Points on a hilly landscape, in no order, each with its height.
A ball rolls from a point to the lowest of its 6 nearest points, and stops where none of them is lower. Distance is the straight distance between rows; heights are no part of it.
Luva: [-16  16   9 -27 -18  -1  11 -23  12]  h=2.40
Lin: [ 39 -38   1  -2   8  12   8  28 -21]  h=2.75
gake: [-63  14 -26  57  18 -48 -14 -17   8]  h=7.15
libaz: [-16  10   3 -15 -20 -21  14 -42  19]  h=3.73
fudin: [-42  24  -5  19  -4 -35  -1 -43  18]  h=4.91
zim: [ 34 -32   1   4  17  20   7  38 -25]  h=3.89
rur: [-59  37 -16  29  12 -32 -20 -23  22]  h=5.62
mibis: [ 54  -8 -29  79  43 -21   1  22 -16]  h=7.59
ren: [ 38 -27  -9  44  39  10   4  44 -27]  h=3.86
fida: [  3  -5  10 -34  -3  30   3  17  -9]  h=3.55
digaf: [ 41 -43   2 -15 -10   2  12  15 -14]  h=2.29
nik: [-48  37  -2   1  -9 -15  -6 -30  28]  h=2.88
Sonak: [-45  46   0 -13  -9  -1 -16 -18  23]  h=2.86
noro: [-45  37  -1 -12  -8  -8 -12 -21  26]  h=2.55
dutu: [ 57 -61  -3  -7 -13  -8   5  16 -14]  h=2.12
Ratas: [-65  41 -15  25   1 -27 -24 -21  24]  h=4.89
mosu: [-20  23  10 -33 -10  32   1   0   1]  h=2.60
Zarim: [-21  30  13 -35  -9  32  -6   1  -2]  h=2.71
zota: [-32  32   3 -24 -13   2   1 -20  15]  h=2.16
Temer: [ 30 -37  13 -31 -22 -12  12 -15   1]  h=3.26
Soru: [ 44  18 -26  86  49 -24   2  18  -1]  h=9.15
Temo: [-41  32   2  -3 -11  -9  -4 -28  21]  h=2.52
Kekes: [ 52 -51  -3  11   3   4   8  27 -21]  h=1.70
vokev: [ 46 -12 -18  69  42  -7  -1  36 -21]  h=5.89
Dasu: [ 39 -35  -3  26  27  15   7  45 -21]  h=2.66
mudeb: [ 49 -51   2  -5  -5   6   9  23 -16]  h=2.00
mus: [-54  34 -13  21  -3 -32 -13 -29  25]  h=4.76
nuko: [-49  50  -2 -11 -15   4 -23 -13  22]  h=3.40
mim: [ -8   9  17 -38  -3  37  -2  17  -9]  h=3.02
Fozef: [ 20 -22   7  -5  21  30   5  38 -30]  h=5.25
bam: [ 15 -15  14 -30 -25  -9  15 -23  10]  h=5.04
guka: [ 25 -25  10 -30 -10   9  16   4  -4]  h=4.14
rogil: [-54  25 -19  37   6 -44 -10 -36  19]  h=6.20
Faba: [-25  23   8 -24 -16  -3   7 -27  18]  h=2.28
kot: [-26  18  -3   3 -16 -33   4 -50  22]  h=0.75
vob: [-41  47   4 -30 -18  21 -25  -8  11]  h=3.51
binef: [ 26 -26   9 -20   4  20  12  21 -18]  h=4.31
garo: [-40  18 -12  24  -9 -46   2 -46  19]  h=5.15
bib: [ 10 -15  13 -23   2  35  11  22 -19]  h=4.55
von: [-59  47  -7  12  -1 -15 -22 -23  27]  h=3.94
tonar: [-36  41   9 -34 -14  29 -23  -3   9]  h=3.16
fidut: [-21  19   7 -19 -18 -13   8 -37  18]  h=2.62
teso: [ 53 -36 -15  50  28  -3   6  36 -23]  h=3.54
samu: [-53  55   3 -17  -9   6 -25 -10  25]  h=4.09
larad: [ 26 -27  14 -30 -22 -12  16 -25   4]  h=4.04
domi: [-45  59   4 -25 -20  14 -30  -8  17]  h=5.19
mov: [ 23 -27  14 -29 -18   1  15  -9   1]  h=3.74
kezo: [ 22 -28  14  -9  13  26  11  28 -22]  h=4.84
mepo: [-33  17   1   1 -14 -24   4 -48  20]  h=3.27
nul: [ 32 -33   9 -17  -8  10  13  14 -12]  h=2.94
sisa: [ 36 -11 -12  61  53   3  -1  48 -20]  h=4.64
vuler: [ -9   8  15 -33 -10  16   5 -11   4]  h=2.57
zeve: [-33  37   7 -27 -16  14  -7 -17  12]  h=2.27
dode: [-64  21 -19  47  14 -41 -21 -18  16]  h=6.59
safut: [  0  -5  16 -32 -14   8  14 -11  -1]  h=3.17
mize: [ 66 -56 -16  30   5  -7   5  32 -23]  h=1.87
Libi: [-16  16  10 -33 -16  17   3 -18  10]  h=2.44
vil: [-36  41  10 -27 -13  24 -18 -10  16]  h=2.61
zur: [-39  38   6 -24 -13  11 -12 -16  14]  h=2.36
Vol: [ 39 -41  10 -24 -19  -6  11  -5  -4]  h=2.79
tonus: [ 23 -13   2  32  44  23  -4  52 -27]  h=3.98
fiteb: [ 49 -24 -23  64  33 -12   4  35 -21]  h=5.43
bigot: [ 53 -40 -21  52  24  -8   6  33 -23]  h=3.49
segu: [  4  -6  17 -34 -18   1  17 -17   7]  h=3.72
dop: [ 28 -27   2  11  28  26   5  45 -30]  h=4.08
bap: [ 62 -29 -28  70  25 -16   1  25 -22]  h=5.24
nak: [ 51 -45 -10  26  13   4   8  37 -21]  h=0.68
sot: [  8  -9  10 -23 -25 -22  13 -39   7]  h=6.61
talu: [  8 -10  14 -29 -10  19  12  10 -12]  h=4.28
Leg: [-58  51  -8   2  -9  -7 -25 -14  28]  h=3.93
Kekon: [  5 -10  13 -21  14  43  -2  33 -23]  h=5.06
dete: [ 18 -16  11  -8  24  36   2  41 -28]  h=5.51
Lazap: [ -8   5   9 -30 -17   1  11 -30  10]  h=2.87
Lonom: [-38  30   1  -8 -15 -15  -4 -37  22]  h=2.80
zegob: [ 54 -52   4 -12 -10  -4  11  15 -14]  h=2.11
Dud: [ 70 -60 -17  23  -1 -12  -3  24 -17]  h=2.03

Two balls start at each pair of points below. Name the first point that both come to, or write -.
mov, kezo -> Kekes
mosu, fidut -> zota
larad, binef -> Kekes

For each start below, name the point where the ball stops.
nuko -> zota
Lin -> nak
vokev -> nak
safut -> zota
Temer -> nak
